Each row is a point on a tangle of strands that fork, close into loops and nearly touch. The rows are in no order.
In the rows, 128 means zero.
Two points are linked if the straight distance between their rows is under 155. Some points are linked to none.
j_991: [135  98 144 142 138 145  90 118 101 131 182 153 113 149  85 149 121 129
 109 129 150 156 139 116 112 124 129 154 116 131 168  65 141 122 110 129
 182 144 157 126 156 170 134 114 138  92  91  72]
j_83: [128 145 148 182 166 143 193 136 115 143 107 137 145 130 137 112 149 148
 112  86  99 126 138 133 110 158 138 117 142  91  82 127 101 123 121 126
 117 134 113 168 175 121 174 110 107 129 144 111]
j_525: [138 103 120 153 161 151 184 137  93 141  85 161 149 101 124 143 130 145
 155 161 149 112  90 123  14 129  98 115 112  61 110 123  64 136 128 144
 132 118  73 118 146 160 168 120 127 100 121 100]
j_763: [115 157 125  89  81  74  56 122 138 106  93 124 118 149 153 135 151  86
 149 164 163  91 119 168 142 155 183  93 127 199 113 180 118 132 111  93
 142 119 163 101 137 143 106 139 104 104 101 175]
j_848: [170 163 153 138 101 111 140 150 106 143 109 145 102 121 185 105 104  89
 157 139 153  69 106 175  70 146 174  71 160 157 136 185 145 162  99 110
 137 157  82 111 218 187 152 123 107 112  73 166]
j_534: [124 130  97 174 142 136 166 133 124 140 129 133 111 153 107 152 162 156
 155 121 148 182 148 137 173 110 126 131 113 145 132 123 110  82  88 106
 167 122 187 143 169 137 154 112 125 108 132 106]
j_377: [146 136 128 124 158 139 140 133 123 103 201 155 134 121 114 119 128 126
  68 129 127 144 146 103 181  75  53 178 112 147 137  74 128 105 108 127
  83 109 139 164  84  87 138 148 169 154 168 121]
j_336: [ 84  67 117  71 127 152  87 133 121 143 121 147 186 106  99 112  89 115
 120 165 169 144  76 102  85 118 116 145 108  89 141  66 129 139 134 123
 149 115 141  92  71 157  94  97 113  97 141  80]
j_38: [131 146 102 164 105 112 165 122 152 150 102  50 143 111 151 152 114 161
 199 170  83 157 100 147 150 132 114  97 169 118 123 225 124 139 186 137
 104 110 111 112 119 141  84 136 114 170 123 179]
j_541: [ 90 108 118 120 120 116 131 108 116 122 149 148 121 170 142  89 132 118
 172 132 188 115 126 147 175 123 173 124 134 187 161 124 142  76  65 110
 149 159 157 123 177 178 175  82  98 157  88 131]
j_203: [159 149 139 168 131 125 129 127 113 124 183 159  79 161 141 133 163 140
 109  79 136 140 195 156 142 124 143 154 100 166 137 115 142 121  93 125
 134 141 141 165 186 123 170 135 163 127 106 114]
j_985: [157 127 127 162 157 139 199 141 101 138 121 126 143 119 134 143 128 170
 165 149 129 136 101 118  57 112 109 106 145  93 142 138 114 132 141 146
 130  91 108 116 146 144 140 141 150 118 107 127]
j_188: [ 76  92  97 159 128 122 103  98 136 129 133 111 175 159  82  81 128 125
 127 113 152 137 134 125 183 129 120 153 134 135 125  66 160  92 146 123
 116 130 170 128 114 102 120  95  95 145 160  63]
j_974: [ 60  84 119 162 135 157 123 130 143 158 115 185 170 102  70 132 133 127
 109 133 140 172 140 102 133 107  68 143 105  75  81  76  95 104 139 118
 130 139 139 138 109  90  99 117 127  86 204  41]
j_127: [113 100 168 121 165 164 136 119 149 121 115  89 139 120  85 161 122 160
 103 106  83 139 102 108  91 159 137 149 149  83 128 110 145 158 124 177
 165 142  92 122 117 139 102 131  97 126 135 104]
j_657: [109 112 109 114 116 130 114 170 192 144  73  72 130  93 131 172 109 154
 144 138  75 164  98 128 136 136 111 102 124 108 150 201 139 129 165 161
 126 144  84 119  68  79  54 130 105 120 150 150]
j_515: [128 125 154  49 144 134  66 128 147  95 149 164 140 137 121  97 119 127
  66 101 129 104 153 121 192 139  98 118 110 119 119  57 120 120 119 109
 115 119 135 137  71  76 122 161 138 116 160 118]
j_391: [149 120 141 162 205 177 202 121 114 115 162 119 148 120  90 164 136 173
 115 117  85 142 112 103  96 115  94 167 128  71 144 105 135 142 123 192
 134 121  76 152  95 121 139 161 130 139 146 122]
j_57: [137 136 141 146 139 111 152 182 112 162  76 159 122 103 165 124 140 101
 137 149 180 100 112 138  43 126 129  77 129 131 116 164  70 156  92 106
 134 112 112 107 168 125 149 101 116  80 112 138]
j_626: [147 163  90 168  87  97  65 135 107 169 137 154  90 107 119 149 136  87
 111 125 168 116 167 152 121 107 116 135  84 161 173 146 112 111 167  83
 137 128 186 135 173  87 120 135 171  71  88  68]
j_373: [179 145 125 180 129 113  78 106 130 163 163 101  89 139  92 181 124 134
 115 112 119 150 172 147 128 107 115 146 122 130 177 148 152 137 175 135
 151 134 160 137 153 125 110 150 179  97  94  73]
j_810: [163 135 109 153 114 136 180 119 140 124 163  79  95 137 119 188 141 172
 170 140  90 176 174 118 178  87  92 188 144 155 153 157 114 140 110 155
 121 116 118 142 106 164 101 177 179 178 152 174]
j_110: [ 82 107 103 146 111 112  95 109 110  99 151 175 109 170 119  85 115  93
 187 112 199  99 140 170 170 126 189 131 136 170 187 124 172  51 126 101
 168 171 169 128 185 164 189  76 108 137  89 121]
j_352: [146 160  82 186 106 128  74 120 105 165 172 154 105 100 116 128 132  88
 109 129 163 132 181 142 159  90  82 151 112 145 161  97 124  86 193  82
 105 130 188 157 157  93 133 136 179  93 113  48]
j_899: [155 132 142 189 116 123  91 106  96 148 176 138 108 168  78 156 124 128
 126  93 131 140 169 157 116 123 133 160 126 135 192 119 155 124 155 129
 195 165 159 120 174 159 147 138 138  79  63  57]
j_738: [141 125 119 107 141 109  88 128  88 140  96 156 140  99 150 104 112 103
  61 118 134  88 106 123  40 143 131 108 123 131 154 126 173 153 196 129
 101 112 108 111 101  92 130 116 131 113  99 103]
j_294: [ 90 102 106 137 157 163 176 172 114 154  82 189 145  97 138 158 146 127
 161 168 176 136  88 110  44 108  98 105 106  76  94 123  40 136  96 112
 139  96 105 128 141 130 139 113 129  75 153 107]
j_770: [ 63 104  97 179 144 154 138 111 117 160 116 156 187 141  66 107 128 141
 109 113 149 172 133 118 162 104  92 114 120  92 109  81 123  84 144 119
 129 139 174 138 104 106 136  94 116 113 182  44]
j_206: [125 132 130 140  83  94  66 113 122 117 130 117 109 165 104 159 128 110
 171 144 168 121 134 172 133 129 180 133 128 198 169 144 150 121 101 119
 192 146 182 107 173 177 114 129 133  83  67 134]
j_955: [130 162 141 125  94 110 116 119 130 123 100 126 118 143 166 116 134 103
 156 135 150  98 112 168  98 151 197  80 147 181 124 165 139 131 107 106
 137 133 131 118 189 158 127 123  92 116  87 161]
j_773: [119 111 156  76 138 120  97 144 100 138  96 185 137  95 160  80 141 100
  73  96 140  81 102 134  62 166 166 108 104 109  89 102 110 175 119 120
 103 130 123 125 114 117 177 112 103 121 126  97]
j_523: [171 179  94 189 115 125 145 116  98 124 137  73 112 133 181 134 129 125
 131 148  94 128 157 140 153 111 123 139 147 179 114 194 157 134 190 141
  89 126 110 146 135 124 126 158 193 200 123 156]
j_724: [128 136 143 183 164 139 192 166 145 148 102 126 128 120 122 140 181 151
 116  89  91 156 148 129 119 139 121 125 124  96  70 153  81 132 108 145
 104 112 115 165 157  73 162 136 135 114 184 123]
j_270: [137 170 125 181 106 119 125 123 164 125 126  75 125 148 142 131 169 123
 111 101  85 141 176 123 191 126 131 132 132 168  73 184 151 129 165 143
  73 138 133 158 140  74 130 135 156 150 174 145]
j_547: [ 91  87 143  84 140 135 128 141 129 142 100 128 176  75 129  87  99 112
 125 122 129  78  61 111  63 148 149 134 121  58  91  92  93 158 138 132
 110 132 114 113  93 144 155  53  86 155 129  99]
j_407: [133 156 106 124  84  97  77  96 144 115 128  66 111 137 150 147 109 112
 138 156 106 121 141 138 153 136 134 143 139 184 136 169 174 135 187 150
  98 114 122 108  92 107  73 155 139 161 117 164]
j_535: [132 132 134  38  93 118  57  99 167  98 156 122 116 134 122 128 109 130
 112 154 126 125 158 131 204 125 113 152 129 141 161  98 136 129 156 121
 126 119 154  94  54 114  80 192 168 133 122 153]
j_846: [135 182 115 195 128 120 141 106 120 112 154 102 115 185 161 107 153 119
 104  79 104 132 194 153 183 140 165 126 124 175  74 161 156 112 148 130
  85 156 136 171 184 108 155 133 150 175 130 148]
j_411: [153 171 104 172  72 117  78  91 122 123 122  58  94 128 172 154 133  94
 129 145  96 125 175 139 168 114 145 154 123 175 127 200 169 134 200 138
  98 136 125 124 140  94  91 171 205 189 136 140]
j_185: [133 174 139 163  87 111 127 113 107 139 109 106 128 138 175  80  91 119
 173 154 107  85  93 163 127 149 177  67 183 141 110 195 151 133 161 113
 102 158  85 107 226 185 121 105  78 180  82 160]
j_591: [125 130 129 170 180 160 203 114  83 127 121 149 164 112 122  83 124 150
 118  98 111 117 120 112 124 131 138 127 152  79 112 101 126 114 149 146
 106 144 106 154 150 147 185 101 105 169 122  89]
j_302: [138 171 111 200 121 112 120 121 106 127 164 128  77 169 164 126 170 112
 121  80 146 138 201 174 181 133 186 144 118 185 122 139 136 108 131 112
 134 160 154 170 216 121 171 140 168 126  96 125]
j_121: [124 120 132 137 160 138 160 132 113 112 149 151 128 136 122 125 143 145
  98 111 130 145 155  95 140 112 100 146 119 136 126  76 137 106 110 126
 121 101 138 154 130 108 148 126 141 120 157 102]
j_410: [ 95 135 113 111  86  91 116 129 176 107  95 102 142 152 130 110 152 119
 145 136 148 128 127 134 181 159 154 100 131 166  95 149 115 109 119 114
 107 109 159 121 115 106 108 106  98 142 164 179]
j_717: [155 128 170 106 132 126  87 101 114 111 145 114 127 140 123 129  94 124
  70 100  87 110 136 121  94 141 121 140 141 124 151 107 197 171 157 156
 132 132  96 121 114 117 115 151 122 134 105 132]
j_834: [139 121 176 124 131 138 151 122 133 142  97 118 139 102 143 112 107 126
 110 120  98  88  72 127  53 171 178  96 155  75 106 129 118 164 131 148
 111 154  76 124 162 150 149 101  76 160  99 129]
j_39: [ 91 113  93 131 127 109 162 125 171 125 118 115 137 156 119 106 138 157
 169 140 134 157 107 112 191 109 113 129 134 150 113 128 116  92  97 110
 114 108 160 139 123 138 113  91  90 163 159 164]
j_315: [ 79  88 124  73 129 149  88 136 167 129 139 153 156 134  98 113 106 116
 118 142 164 168 120 103 177 124  63 136 108 108 121  61 120 121 108 105
 126 122 160 128  57  96  79 126 118  85 179  97]
j_275: [142  92 144 135 199 183 207 124  79 114 171 165 137 106  97 149 126 168
 118 147 129 162 120  90  77  90  89 166 112  90 141  77  97 124 114 161
 129 104 106 143 118 152 157 140 142 138 134 103]
j_130: [115 107 119 132 148 142 190 140  86 148 139 177 133 102 138  84  98 117
 160 137 175  90  92 132 128 119 166 112 139 105 137 103 128  93  84 134
 153 173 118 121 192 205 222  37  95 138  85 104]
j_801: [100  96 119  64 110 127  64 119 112 137 105 148 166 119 117  91 104  71
 124 145 194  88  98 128  91 133 149 136 108 126 138  97 143 136 119  93
 142 121 174  92 101 146 108  86 108  98 110  79]
j_855: [139 132 137 160 150 131 203 161 142 145  92 109 103 139 125 183 154 158
 196 161 134 164 123 148 109 137 136  99 120 112  86 175  40 116  51 131
 162 108 123 142 179 150 153 139 108  93 147 156]
j_406: [134 132  97 137  90 118  81 135 167 159 150 131 115 119 113 135 144 101
 125 151 163 159 167 123 186  77  63 140  94 143 112 104  86  91 132  81
 112 100 201 142 114  70  79 138 166  92 178  82]
j_14: [117 128 111 136 148 127 186 123 143 109 139  99 156 140 131 103 124 147
 138 135 117 133 106 108 155 115 108 121 153 151 110 142 135 105 131 129
  84 103 116 152 116 122 140 106 110 179 165 179]
j_731: [ 77 105 118  59 105 105  89 118 170 102 106 107 146 159 120 114 134 120
 153 139 151 109 112 127 186 162 147 118 133 153 121 112 124 112  99 109
 153 108 160  98  97 129  91 119  89 129 157 144]
j_669: [131 148 133 143 115 101  98 133  85 120 141 168 119 130 152 101 142  76
  85  94 145  96 158 157 126 145 167 125 124 161 124 107 165 125 152 103
  95 143 149 134 165  83 161 127 141 118 108 108]
j_586: [ 82  63 108 111 138 172 121 117  83 168 113 185 172  84  84 137  94 103
 119 146 161 145  98 109  35  91  90 160  85  61 128  85 111 132 150 132
 136 121 119  98  82 166 100 113 124  88 135  57]
j_602: [110 125 157  42 147 147 157 152 163  87 116 119 144 124 127 100 117 156
 110 107  84 126 113 106 170 171 123 112 144 102 100 112 111 146  91 145
 112 149  79 140  59  98 124 152 103 149 174 193]
j_594: [166 163 123 144 115 101 132 132 104 129 131 107 115 111 184 133 141 122
 100 134 110 113 149 132 115 134 136 115 132 168 104 156 142 149 154 127
  90 111 118 152 137 105 130 144 166 137 110 159]
j_950: [103 132 113  78 119 119 117 101 168  66 149  89 152 156 115 113 113 134
 117 118  94 114 122 117 197 154 121 126 137 150 132 116 160 138 129 141
  88 131 111 122  72 124  90 136 105 190 168 197]
j_988: [114 106 135 171 164 160 212 141 131 138 116 149 103 149 115 166 163 160
 156 146 137 178 133 122 135 125 116 130  95 111  99 136  65  92  41 132
 174 115 149 157 185 146 165 137 110 116 154 112]
j_789: [135 138  80 143 129 104 157 123  99 121 131 139 135 129 163  69 124 109
 142 128 167 106 112 127 138 129 170 104 142 168 125 122 152  75 148  96
 104 126 153 141 165 128 161  85 102 136 104 153]
j_480: [161 155 155 128 138 132 159 144 109 118 138 172 111 121 205  73 136 109
 112  98 131  99 129 143  89 150 164 106 135 146  99 123 126 131  86 102
 101 136 112 149 176 129 188 121 131 138 107 160]
j_285: [105  84 108 141 184 190 216 118  92 135 136 195 154  97 103 134 108 167
 161 195 156 179  98 114  74  85  79 150 120  53 139  81  88  93 108 146
 121 107  93 140 119 181 160 131 127 129 123  87]
j_375: [115 118 160  51 113 128  61 129 127 103 131 178 139 170 105 119 125 107
 124 147 186  99 126 141 135 154 160 101 103 148 142  98  93 127  56  92
 208 127 190 100 129 189 137 124 117  77  91 117]
j_982: [117 152 102 169 131 134 212 120 159 118 115  49 150 125 110 140 129 183
 168 158  76 165 105 117 161 111 104 135 173  98 135 187 117 133 157 150
 124 121  92 129  95 171  91 157 116 190 145 192]
j_614: [125 155 105 174 108 107  93 164 104 165 109 178 122 131 141 125 145  89
 116 121 194 115 149 147 107 113 158 108 105 167 147 145 114 107 135  73
 157 139 158 138 183 109 144 103 140  61 111  79]
j_655: [115 108 109 147 140 138 127 150 167 178  79  95 139 102  96 180 123 168
 132 137  77 168 103 131 121 111  90 121 141  82 157 180 148 133 186 168
 145 141 106 114  79  81  68 135 133  98 144  82]
j_259: [150 146 122 132 149 126 215 158 146 118 119 109 115 126 169 110 125 162
 175 141 115 137  93 121 119 114  97 104 149 138  75 165  80 131 109 115
  84  99 105 152 146 111 147 124 130 173 147 208]
j_181: [111  90 166 111 155 157 138 104 129  97 141 114 145 147  94 129 133 142
 101  79 100 130 129 102 124 151 143 165 133 104 142  76 157 152  95 170
 154 146 119 124 117 169 131 113  83 152 142 103]
j_972: [175 144 127 180 162 136 202 135 117 138 137  81 141 113 133 154 126 173
 160 136  94 163 112 123 116 111  90 136 160 109 149 160 125 133 151 155
 121 101 104 128 116 149 118 161 149 158 132 157]
j_174: [142 123 109 105 106 106 127 172 155 144 108  97 101 116 149 154 139 139
 164 166 125 165 128 130 127 128 113 113 110 133 120 174  93 155 115 126
 148 104 142 121 114 102  85 147 136  83 151 161]
j_99: [116 101 153  33 132 127  40 116 169  98 152 124 131 148  83 123 113 110
 100 115 125 113 144 115 203 143 100 142 110 127 163  66 142 121 154 121
 133 127 149 103  52  88  88 175 135 113 144 116]
j_620: [112 127 143 155 114 129  94 146 100 157  96 179 131 121 127 141 146 103
 103 115 160 103 129 139  62 141 162 115 104 134 117 133 125 141 110 103
 179 155 142 129 157 134 150  94 108  61 119  70]
j_393: [ 73  83 117 132 144 168 123 143 110 163 100 186 165  92  94 139 116  95
  96 132 136 148 114 107  72  92  56 135  83  68 101  80  83 124 146 124
 120 135 105 126  80  94  91 139 146  74 185  59]
j_179: [149 149 126 149 112 114 121 103 136 109 185 113  84 182 118 151 165 130
 121 106 125 150 178 123 186 104 110 157 106 171 141 111 140 125 108 120
 139 129 175 148 141 141 126 151 150 146 115 135]
j_150: [139 142 178 117 118 120 127 100 150 132 105  92 125 122 144 143  92 136
 133 130  82  93  72 143  70 168 167  93 155 101 130 173 161 164 130 140
 139 146  72 106 185 174  95 105  69 177  80 154]
j_935: [113 107 128 156 176 157 214 122  92 129 131 167 147 100 107  89 107 152
 144 110 139 119 110 110 134 123 164 114 141  75 116  81 126 102 102 144
 140 163 111 137 169 192 225  68  90 159 107  82]
j_912: [158 115 135  77 108 113 100 133 143 128 112  83 105 129 149 162  88 147
 149 164  91 147  95 133  76 147 120 125 148 118 178 189 156 162 156 155
 136 100  82  71  86 140  74 158 121 116  73 204]
j_372: [128 158  97 170 120 104 138 131  76 132 121 153 133 121 169  86 139 102
 113  76 137  89 140 152 130 146 179 107 157 145 124 121 172 103 182 120
 103 144 121 149 186 106 165 108 104 135 115 117]
j_791: [ 82  84 113 125 157 189 193 146 112 133 113 197 156  97 101 138 120 120
 161 188 178 162  94 101  70  93 101 130  98  74  88  90  51 111  98 126
 120 109 121 142 110 164 150  94 118 102 158  95]
j_221: [122 128 149  44 110 124  31 126  95 121  97 198 144 128 138  82 111  68
  75 122 179  56 117 127  82 159 163 114 108 126 131  97 130 160 122  92
 160 120 165  92  95 131 138 118 117  91  97  86]
j_317: [103 129 146 147 129 129 134 169 171 119  96 128 118 138 123 144 183 121
  97  70 104 164 152 127 149 154 131 114 125 114  54 139 111 124 101 144
 107 131 148 148 146  66 138 130 101 111 196 128]
j_283: [178 147 120 132  95 138 112 135 157 127 134  76 111  98 122 160 132 136
 122 134  86 151 162 118 175  90  83 168 133 148 144 166 140 132 159 142
 104 128 124 122  91  82  90 172 222 141 158 151]
j_678: [103  89 131 135 152 154 196 114 141 122 105 105 133 122  78 172 118 170
 191 170 125 146  93 106 111 129 136 125 153  84 145 122 108 102  93 160
 166 112 118 117 146 195 124 144  71 127 121 131]
j_41: [ 97  95 107 124 131 127 175 110  95 141 154 173 106 146 133  86  96 129
 173 131 182 100 110 131 180 104 179 118 155 134 169 143 159  64  95 135
 149 157 136 114 180 210 204  42  87 172  67 129]
j_820: [157 118 153  87 165 133 183 141  97  98 136 143 123 114 179 102 126 140
 102 119 121 115 106 112  92 138 129 114 135 121  96 101 104 143  76 121
  90 108  99 142 127 139 178 129 133 145 134 179]
j_604: [146 168 130 132 102 126  89 110 173  95 160  93 106 125 134 152 147 116
  95 113 103 133 165 117 202 106  92 159 129 162  96 147 164 126 162 157
  92 139 125 137 102  66  97 158 178 152 171 155]
j_558: [119 111 120 103 140 134 164 110  99 107 144 129 138 125 150  70 115 121
 139 124 161  85 104 116 122 134 172 122 148 132 131 104 155 108 121 120
 102 132 125 143 144 150 171  72  83 176 105 133]
j_218: [108 137 161  63 128 120 139 110 164  65 129 106 146 162 133  96 133 136
 106  95  76 111 122 114 181 184 148 110 146 140  80 119 135 152  82 133
 100 127  94 126 102 122 126 138  93 186 170 201]
j_403: [ 74  75 126 102 126 158  98 170 133 177  81 200 135 100 124 159 139  94
  84 132 127 143 104 105  68 104  81 110  75  85 105 125  59 163 148 101
 103 117  91 118  51  73  91 126 136  66 182  75]
j_436: [174 156 132 133 151 110 139 126  99 126 165 111 125 112 144 134 125 127
  75 109  82  98 135 122 102 121  95 154 140 123 134 135 173 158 173 155
  94 112  96 137 111  90 123 145 169 141 129 138]
j_555: [154 145 120 188  87 106 111  97 140 143 158  71  86 160 121 170 157 147
 136 120 107 149 181 149 163 118 133 153 122 158 154 155 140 122 157 132
 149 135 159 138 155 134 102 152 175 140 112 123]
j_656: [ 78  84 125  93 123 131  93 111 174 114 127 119 175 158  93 101 127 122
 138 123 157 143 109 112 182 143 127 137 105 123 141  86 139 114 106 120
 141 115 161 118  95 121  92  99  86 121 175  98]
j_533: [ 94 119 108 115 113 148  81 136 191 124 181 140 137 107  86 125 115 100
 123 152 155 177 156 106 207  82  37 149 106 124 135  82 107  85 121 106
  94 123 176 154  74  78  75 148 147  88 185  78]
j_323: [175 127 125 101 108  79 100 114 125 128 119  98 105 125 126 169  97 129
 158 187 136 137  94 129  58 121 136 139 146 139 201 165 177 154 154 143
 157  92 114  57 120 198 101 160 148 111  57 180]
j_460: [123 108 119 103 129 127 157 127  93 137 122 150 156  86 138  66  82 128
 136 148 156  75  72 108  74 135 155 123 146  91 118  83 124 141 136 120
 102 145 104 109 126 179 176  47  92 146  95 118]
j_204: [124 110 147 114 123 118 100 122 108 142 144 167 132 130 127 127 145 128
 112 111 150 134 142 117 118 128 132 131 111 140 129  89 130 119 104 112
 163 127 157 131 132 125 134 110 122  82 125 106]
j_292: [186 159 169 171 149 127 179 135 108 153 120 152 103 135 179 108 125 134
 162 111 127 103 127 164  70 153 172  89 154 124 111 140 135 145  81 119
 132 142  87 142 222 162 180 114 128 124  83 165]
j_519: [156 102 145  99 139 120  72 110 111 125 127 161 133 118 124 129  90 128
  67 114  96 106 106 110  49 133 117 143 118 102 177 127 190 183 184 149
 134 117 109 104  96 102 104 125 147 110  96  98]
j_335: [115 127 138 120 120 122 103  97 151  88 164  66 151 172  92 159 126 143
 119 104  79 136 130 104 186 132 113 165 158 128 169 108 187 163 141 175
 119 157  94 114  70 131  71 151 102 177 158 157]
j_896: [173 168 110 173 116 120  62 112 120 139 165 113 106 103  98 136 121  90
  89 110 125 119 179 126 154  81  82 159 117 145 164 114 154 114 207 130
  80 135 171 138 129  54 118 153 189 127 123  71]
j_992: [118 116 166  17 138 140  39 133 126 122 142 195 141 152 108  94 116  85
  80 120 177  88 130 138 118 156 176 105  85 122 114  81  84 140  79  91
 200 136 167  94  87 162 149 132 142  79 111 105]
j_550: [159 140 151  62 114 145 117 175 170 114 112  98 111 111 131 170 122 152
 105 119  58 133 143 113 167 147  97 140 130 119 137 154 134 171 113 158
 135 154  71 118  61  98  93 191 152 118 136 174]
j_596: [129 133 142  52 151 136 129 144 143  87 153 130 145 124 123 113 122 150
  97 112 102 129 147 101 176 121  92 140 118 103 107  90 130 137 105 134
 106 127 105 133  48  78 125 168 143 139 167 168]
j_636: [118 138 152 133 107  95 104 130 173 124 106 116 107 144 135 142 177 120
 117 101 138 152 153 139 162 152 158 106 102 148  78 144 120 132 109 114
 143 122 159 133 136  91 114 144 122 112 146 137]
j_197: [150 140 116 100 122 117 142 109 143 107 167 116  84 143 134 148 147 157
 142 146 106 153 170 120 172 105 121 163 124 167 146 128 120 137 104 138
 144 102 142 131 104 159 125 157 166 144 122 176]
j_452: [ 78 116 135  92 108 102  83 130 141 105  97 144 142 168 123 107 143 101
 155 145 191 118 108 138 160 139 174 102 115 156 127 107 113  97  56  98
 171 117 196 112 144 152 121  95  79 107 121 129]
j_918: [183 162 100 197 145 128 181 129  95 152 121  70 131 114 150 144 128 167
 171 137  96 153 145 143 142 106 106 130 149 114 116 214 117 143 191 147
 123 108 125 140 135 140 113 154 201 181 136 150]
j_474: [134 153 108 119  75  81  65 124 136 125 107 103  99 161 131 172 137 117
 195 178 170 112 143 165 139 126 163 112 117 220 161 176 109 136  93  98
 170 116 177  88 153 170 106 145 156  98  86 179]
j_898: [152 141 139  86 114 140 105 125 163  95 165  90 123 144 113 174 124 155
 119 117  74 135 157 116 176 122 102 173 153 126 179 124 165 163 138 165
 136 163  87 115  54 112  82 188 152 151 133 173]
j_468: [127 140 106 134  97  93 108 106 136 142 102  73 127 124 150 138 125 127
 169 156 117 121 107 145 113 134 135 107 144 158 132 193 155 124 180 124
 131 116 141 107 135 133  83 127 103 146 129 168]
j_49: [118 114 163 123 140 133 137  95 129 108 130 107 152 137 119 100 121 135
 120 107 124 107  99 112 125 164 162 129 142 118 114  87 157 127 117 143
 131 140 132 125 132 162 140  75  79 170 141 119]
j_946: [158 128 149 123 143 121 119 128 136 147 104  97 107 123 171 142  90 131
 125 132  59 115  90 152  70 151 136  93 145 106 145 208 157 165 140 137
 134 118  59 112 128 130  76 139  99 146  94 182]
j_609: [140 118 169 117 179 172 185 130 148 116 126 106 106 132 108 177 135 169
 122 107  66 131 127 110  93 163 119 158 138  79 137 124 126 165 113 184
 163 133  63 153 114 112 120 174 125 119 140 146]
j_322: [185 150 114 125  98 157 162 145 166 123 142  72 103 100 147 174 131 162
 140 136  72 153 155 112 161 115  83 175 151 143 130 186 114 149 125 144
 113 123  87 130  74 117  99 191 210 161 157 198]
j_190: [161 169  90 188 119  94 138 114  58 141 133 110 132 121 134 113 108 133
 156 137 147 125 139 165 129 102 143 119 174 132 200 169 179 107 211 122
 142 125 139 110 157 171 136 146 145 131  50 114]
j_812: [149 127 190 118 154 143 167 139 135 125 118 133 120 113 161 113 121 149
 103 115  82 103  96 109  61 158 147 106 143  79  82 123 100 168  94 145
  99 132  71 143 153 126 163 132 107 161 134 160]
j_805: [125 150  93 177 111 107 127 145 129 165 131 138 117 122 109 142 154 127
 146 147 170 173 164 135 155  93 106 130  92 158 113 128  92  81 133  93
 143 110 193 144 147  92 123 124 157  97 152  90]
j_996: [156 143 137  93 137 101  56 135  96 129 113 179 129 101 173  88 141  67
  63 102 140  81 136 144  75 150 151 112 117 140 113 108 141 159 159 114
  87 111 121 121 116  75 134 136 131 111 107 110]
j_104: [117 119 104 178  87  98  78 113  93 120 147 126  99 176 118 122 120 108
 188 132 180 112 143 171 163 122 192 136 141 186 200 140 173  71 151 110
 182 166 179 117 191 168 157 114 124 112  59 111]
j_730: [120 135 130  86  94 140 125 175 177 112  91  82 136  97 129 158 122 158
 155 131  64 145 119 103 170 145 102 120 140 107 120 175 133 151 125 156
  99 157  59 132  41  73  84 171 117 147 149 196]
j_76: [130 133 129 132 132 132 208 143 156 129 118 100  94 139 147 156 153 172
 188 161 118 159 128 131 128 123 135 125 142 133  90 161  79 125  73 136
 136  93 122 138 150 142 141 140 128 130 132 194]
j_286: [164 157 123 113 137 121  77 120 126 133 189 143 118 108  99 118 125 109
  66 118 115 137 159 105 153  96  61 156  99 146 163  71 136 119 162 118
 105 116 152 153 106  86 118 151 175 116 137  94]
j_615: [ 73 102 169  88 123 140 119 156 135 136  85 167 141  70 143  83 148  93
 102 100 129  79  77 124  48 167 175 107 112  73  57  96  68 181  93 118
 100 157 105 121 111 135 190  76  74 135 150 115]

A fork is a point with three links, a tip a point with one. Leave the first point through the second and follow the links. Name the first fork or tip that comes.
j_791, j_285 | j_558
j_104, j_110 | j_410
j_541, j_110 | j_323
j_730, j_550 | j_535

How many points has the smallest loop of links through each point below? Write none if it is on no loop.
j_519 | 24
j_547 | 9
j_974 | 13
j_179 | 10
j_286 | 9
j_918 | 8
j_406 | 14
j_474 | none
